Each row is a point on a tangle of strands that fork, close into loops and nearly touch. The rows are in no order.
Points whose rows are less than 48.8 apart are linked; no others are. Some points are linked to none.
Z945: [-10   1  -3  -1 -19   2   3  -5 -20  -3  14  -9  -2  38 -28   1  21  10
  27 -29  -2 -14]
Z987: [  7   3  11 -25  -6   1  17  -4 -19   8  -7  -1 -14   4  -8  23  -5   7
  10   0   8  -2]
Z738: [ 11  -3   4  21 -21   5   7 -13 -29 -31  21  -7   2  13  -9 -18  -1  -8
  14 -10  18 -14]
Z921: [ 20  -8   5  -1 -25  -1  15 -20 -35 -23  19 -15  -1  16  -5   0 -13  -6
  19 -13  33 -20]
Z373: [-24   7 -12   3  14 -17 -14   3  28  18 -11  14  -2  23  11  16  16   0
  11   1   1   2]
Z384: [  8   6 -13  14   0  -3 -20  -8 -16   4   5  -4   7  12  -9 -23   8 -19
  14  -1  15  -3]
Z358: [-24  19 -10   6  -3  -9 -25  -1  -2  19  -2   7 -13  36  -2   6   4  -9
  36  -2  17 -13]
Z670: [ 20  -1   4  12  11  22 -28 -18 -21  -8   4 -19   2  -8 -16 -26 -15 -25
   7  -3   9   4]
Z189: [ 13  -1  10 -22  28  16 -22  -5  10  -5  -7 -14 -10   6  -3  26 -34   7
  -6   7  -7  13]
Z208: [  9 -14 -22  -9  12   1  -3  10  17   3   2  -9   0  23   0  -3  -7  32
 -28 -11 -22  17]
Z152: [-21   1  30  -5   8  21  -1  -1   1   9 -14  -6 -15 -39  -2   5 -14  -8
   5   9 -21  -5]
Z140: [-40   5  35   1  10  20  -9  -1   8   9 -12   1 -16 -23   2   5 -17  -7
  13  10 -34 -13]
Z587: [-24  -3   9  -6  -5  26   6  17   4  -2  -1  -1 -11  -8 -21  -2  20  13
  -3 -18 -42   2]
Z362: [ 15  10 -13 -11  -7 -27   1   5  -7 -13   5  14  11  40   5  19  -3  19
   2   4  20  -5]
Z841: [-18  14  -3  12  -3  -6   5  11   2  17  -2   2  10 -32   2 -29  28 -23
   3  -4  -2  -9]
Z562: [  1 -12   7  -7  -5  17  18  12   7  -3   0   0  -2 -26  -6  -2   3  15
 -23  -1 -29  11]
Z106: [  7  -1  -4   5 -14 -12  19  18   7 -11   6  16   9  -9  15   4   0  16
 -25  16  -3   7]
Z15: [  4  -9   1  -6  18  -1   2  -1  21  17 -11  -4   3 -26   8   2   0  -7
 -15   7  -4  12]
Z436: [  3   0   6 -21  -9  -5  26  -4 -22  27 -12  -3  -8 -19  -8   4  12  -8
  11  -1   9  -8]
Z325: [ 23 -18 -17 -24  14 -12  12  -1   9  23  -8 -11  13  -1  -2   0  17   8
 -15  -6  -5  11]
Z875: [  3  11 -11  -5 -19 -26  11   6 -14  -2   7  15   3  38   0  17  15  20
  16  -2  15 -10]
Z441: [ 24  -5 -10   6   8  11 -21  -4  -2 -20  10  -8   7  18  -6 -10 -12   6
  -7  -2  -2  11]
Z309: [ 24  -4 -15   5 -11 -18   6   8  -1 -27  14   9  18  10  15  -8  -5  19
 -24   7   5   4]
Z694: [  3  -1  16  -3  -6  16   6   3  -5 -38  12   2 -10  15  -9  15 -18  14
  -7  -6  -7   2]
Z210: [-19  12  -6  32  -8 -22  -2  10  18   3   1  27   9  -4  23  -3  11  -9
   2  21  13  -3]
Z127: [ 29  -1   4 -28  18   2  -5  -6  -5  -4  -6 -10   0   7  -4  22 -26   8
 -10   7   8  11]
Z878: [  8 -15 -17 -13   0   7   0   9   9 -10  10 -10   0  32  -8   3   0  40
 -20 -21 -29  10]
Z507: [ 23  -4 -12   5   5   4 -14   4   5 -30  12   1   9  16   8  -6 -24  16
 -27   4  -3  12]
Z759: [ 25  -5  -6  12  17  16 -33 -11  -5 -11   6 -15   8   0 -10 -23 -13 -16
  -4   1   2  12]
Z674: [ 13 -15   2   0   1  14  13  11  14  -7   2  -4   2 -30   7  -8 -16  16
 -40   8 -21  19]
Z292: [-10   1   9   4  15   0  -3  -5  20  19 -12  -3   6 -42  11 -13   4 -24
  -6   8  -1   0]
Z884: [-21   8  15  15 -20  12  18  13  -8  -5   0  13  -5 -32  -6  -9  12  -2
   3   2 -14  -6]
Z951: [-13   9  -2 -21   0  -8  12  -1 -12  39 -14  -5  -8  -9  -7  -3  22 -19
  19 -10  10 -11]
Z725: [ 30  -3   6 -10 -10   3   4 -22 -33 -13  10 -16   1   9  -5   1 -22  -7
  12  -5  31  -8]
Z750: [  1  18 -10  17  -4 -21 -14   6   2 -18   5  23   3  26  20  13 -14   1
   2  23  24   0]
Z958: [ -9  12  -4  12 -23 -12   9   9 -14  -7   7  20  -3  21  -1   3  16  10
  16   1   7  -9]
Z5: [-16  11  -4   6 -13  -4  13  14 -10  14   2   5   9 -19  -9 -29  38 -10
   5 -11 -11 -10]
Z328: [-14   6  14   0   4  -6  14  -4  10  26 -17   3   1 -45  12   1   4 -22
   1  14   9  -4]
Z530: [ 11  -2  18  -4  -1  21   6 -12 -23  -4  -4 -10 -12 -28  -8  -1 -19 -13
   3   3   8  -1]
Z631: [  3   3 -25   9   3 -12 -18   7   8   1   7   8   8  38  -1  -4  14   9
   5  -3   1   4]
Z527: [  7  -1 -26  13  11 -11 -23   2  11   9   3   0  15  21  -1 -22  17 -11
   2  -4   6   7]
Z323: [ -4   5   9  25 -21  21   2 -10 -27 -28  16   0 -14   7  -8 -14 -14 -17
  19  -6  19 -13]
Z146: [-22   9  14  -4   2   9 -12  -1  -5  12  -9   0 -22   1  -2  14  -9  -5
  23   4  -3 -10]
Z897: [ 10 -12   0 -17  -9   2   9  -7 -16  -7   9 -19   5  26 -24   9  15  19
  12 -25  -7  -5]
Z652: [ 28  -6 -11  -2   9 -22  14  -7   6  15  -7   4  18 -19  12  -5   8 -14
 -14  12  25   9]
Z440: [-10  14  -3  31  -7 -10  -3   9   4   4   1  12  13 -30  10 -34  15 -26
   2  12  10  -6]
Z334: [ 15 -15  -6 -10  -8   2   4   0  -3 -27  16 -12   7  30 -12   6   4  28
  -4 -23 -14   0]
Z482: [ 11 -10  -3 -15  13   0   9   2   9  21 -11  -7   6 -23  -7  -6  13  -5
 -13  -2 -10   9]
Z4: [  5  -5   6  -5 -21  -7  29  16   0 -29   9  15   7  -5  10   9  -5  25
 -32   5 -11   2]
Z600: [-12   6  -5  -2 -15  -6  10   7 -19  13   2   1   4   5 -15 -16  35  -2
  15 -14  -6 -12]
Z469: [ 17 -14   7 -18 -21 -14  36   6 -13 -27   8  -2   9   0   2  13   9  27
 -13  -8  -3  -6]
Z909: [-21  -5 -18  17  12 -13 -10  -6  47  14  -7  14  12  -3  32  -1   4   0
 -21   2  -4  13]
Z582: [ -5  -7 -32  14  16 -15 -14  -1  39  14  -4   8  11  12  23  -9   8   4
 -22  -5   1  17]
Z894: [ 17  -8  17  -8  -6  22  13 -20 -31 -15   8 -19 -11  -9 -16  -3 -19 -11
   8 -11  13  -7]
Z446: [ -7  -8   6  13  16   5 -15   2  32  -5  -1   3   2 -15  23   8 -30   4
 -23  22 -16  12]
Z13: [ 16  14  -4   0  -4 -14 -10   0 -10 -29   7  11   6  27   8  11 -22   8
  -5  12  24  -1]
Z188: [ 27 -11 -22  -6  12 -20   8  -4  11  12  -2   0  18   0  10  -4   8   0
 -17   4  13  11]
Z144: [ -8   6   6 -10   0   3   1   4  -4   6  -6   4 -13   8  -7  20   1   7
  10   2  -5   2]
Z497: [-27  11   6  -6   2  -2  -3  -2  -4  28 -13   1 -15 -10   4   1   6 -19
  23   0   6 -15]
Z450: [ -7  -3  10  -8  19  27 -24   0   5   5  -6 -19  -9 -11 -17  -9  -2  -6
   1  -9 -26   7]
Z928: [ 21 -16  25 -17  -5  16  27 -12 -21 -28   9 -23  -6  -3 -16   9 -15   6
  -2 -15   3  -4]
Z458: [ -3  -9   4  -8  34  13 -30  -6  30   7 -11 -11  -6   2   4  11 -22  -2
  -5   6 -19  11]
Z183: [ 20  -2   0  12  -7   8  -7  -8 -16 -28  15  -4   5  15  -9 -11  -7   0
   2  -7   7   1]
Z583: [  4 -10 -22   2  18  -1 -12   7  29   6  -3  -3  -1  14  12  -2 -10  20
 -27   0 -12  19]
Z199: [ -1   1  19 -13   9  21  -4  -9 -14  14 -14 -15 -17 -29 -10   2 -14 -16
   9   1  -2  -2]
Z679: [ 23  -5   3 -15  -2 -19  31  -1  -5  13  -7   3   9 -29   8   6   5  -1
 -13  15  15   5]
Z442: [ -6  -4   7 -12  34  16 -29  -7  18  17 -14 -20  -5 -14  -7  -7  -5 -18
   2  -6 -19   6]
Z319: [ -2   2   8 -12  -4 -12  33   1  -3  30 -16   4   1 -43   3   3  14 -13
  -1  10  12  -3]
Z734: [-25   1  15   3 -14  17  19  19   3  -1  -3  10  -7 -27 -10   2  16  10
  -6  -3 -31  -1]
Z100: [ -3   0   3 -10  13  -3  -1   4  13  12 -10   2  -6  -2   6  22  -5   4
  -2  11  -2   8]
Z621: [-15   7  -2  36  -6 -13  -3   9  25   2   0  20  15 -24  23 -15   5 -13
  -7  22   5  -2]
Z256: [-21  -6   2  18  13  -8  -4  -5  46  13  -8  12  13 -18  33   6 -10  -4
 -22  17 -10   6]
Z820: [-15   9  -4  -1 -15   7  -2  -3 -23   8   6  -4  -7  23 -22  -7  17  -3
  27 -20   0 -14]
Z424: [-14   0  11   2   0  27  -8   4  -5  -9   1  -5 -11  -4 -20  -5   6   1
   5 -14 -24   1]
Z91: [-13   1  14   4  20  -6 -13  -1  23  -6  -6   9  -1   0  26  29 -33   2
 -11  29  -5   3]
Z506: [-11   6  12  12 -21  25  -2 -12 -25 -15  10   3 -25  -3   0  -1 -25 -20
  24   2  18 -18]
Z369: [  0  11 -20  22  -4 -12 -22   9   2 -13  11  17   5  38   5  -2   3   7
   9   7   9   1]
Z589: [-16   3  -9   1  15 -14 -10  -4  23  22 -12   6   3  -1  11   1  18 -16
   6  -2   6   4]
Z201: [ 22 -21  14 -26 -15  -6  32  -4 -20 -25   7 -22   5   0  -9  17   5  22
  -3 -20   2  -9]
Z69: [  2   6  -7  -3  -1   3 -16 -10 -19  13   1 -11  -2  19 -18  -9   5 -12
  23 -10  11  -5]
Z998: [-24  16  -3  23 -15 -15   0  12  -1   4  -1  24  -5   3  11  -1  15  -5
  16  14   8  -9]
Z52: [-31  17  -5   7   0 -19 -14   4   9  18  -9  17 -13  31   8  20  10  -1
  28   6  10 -10]

How many points has the smallest loop of links through each point below? Write 0 if it is on no loop.
Z440 | 18
Z497 | 6
Z652 | 9
Z921 | 13
Z100 | 8

A fork is a point with three links, a tip a point with one. Leave the first point through the second and follow the links. Name the first fork or tip that comes.
Z875 / Z362 | Z820
Z15 / Z482 | Z319
Z820 / Z945 | Z91
Z127 / Z189 | Z734
Z679 / Z652 | Z15
Z201 / Z469 | Z441
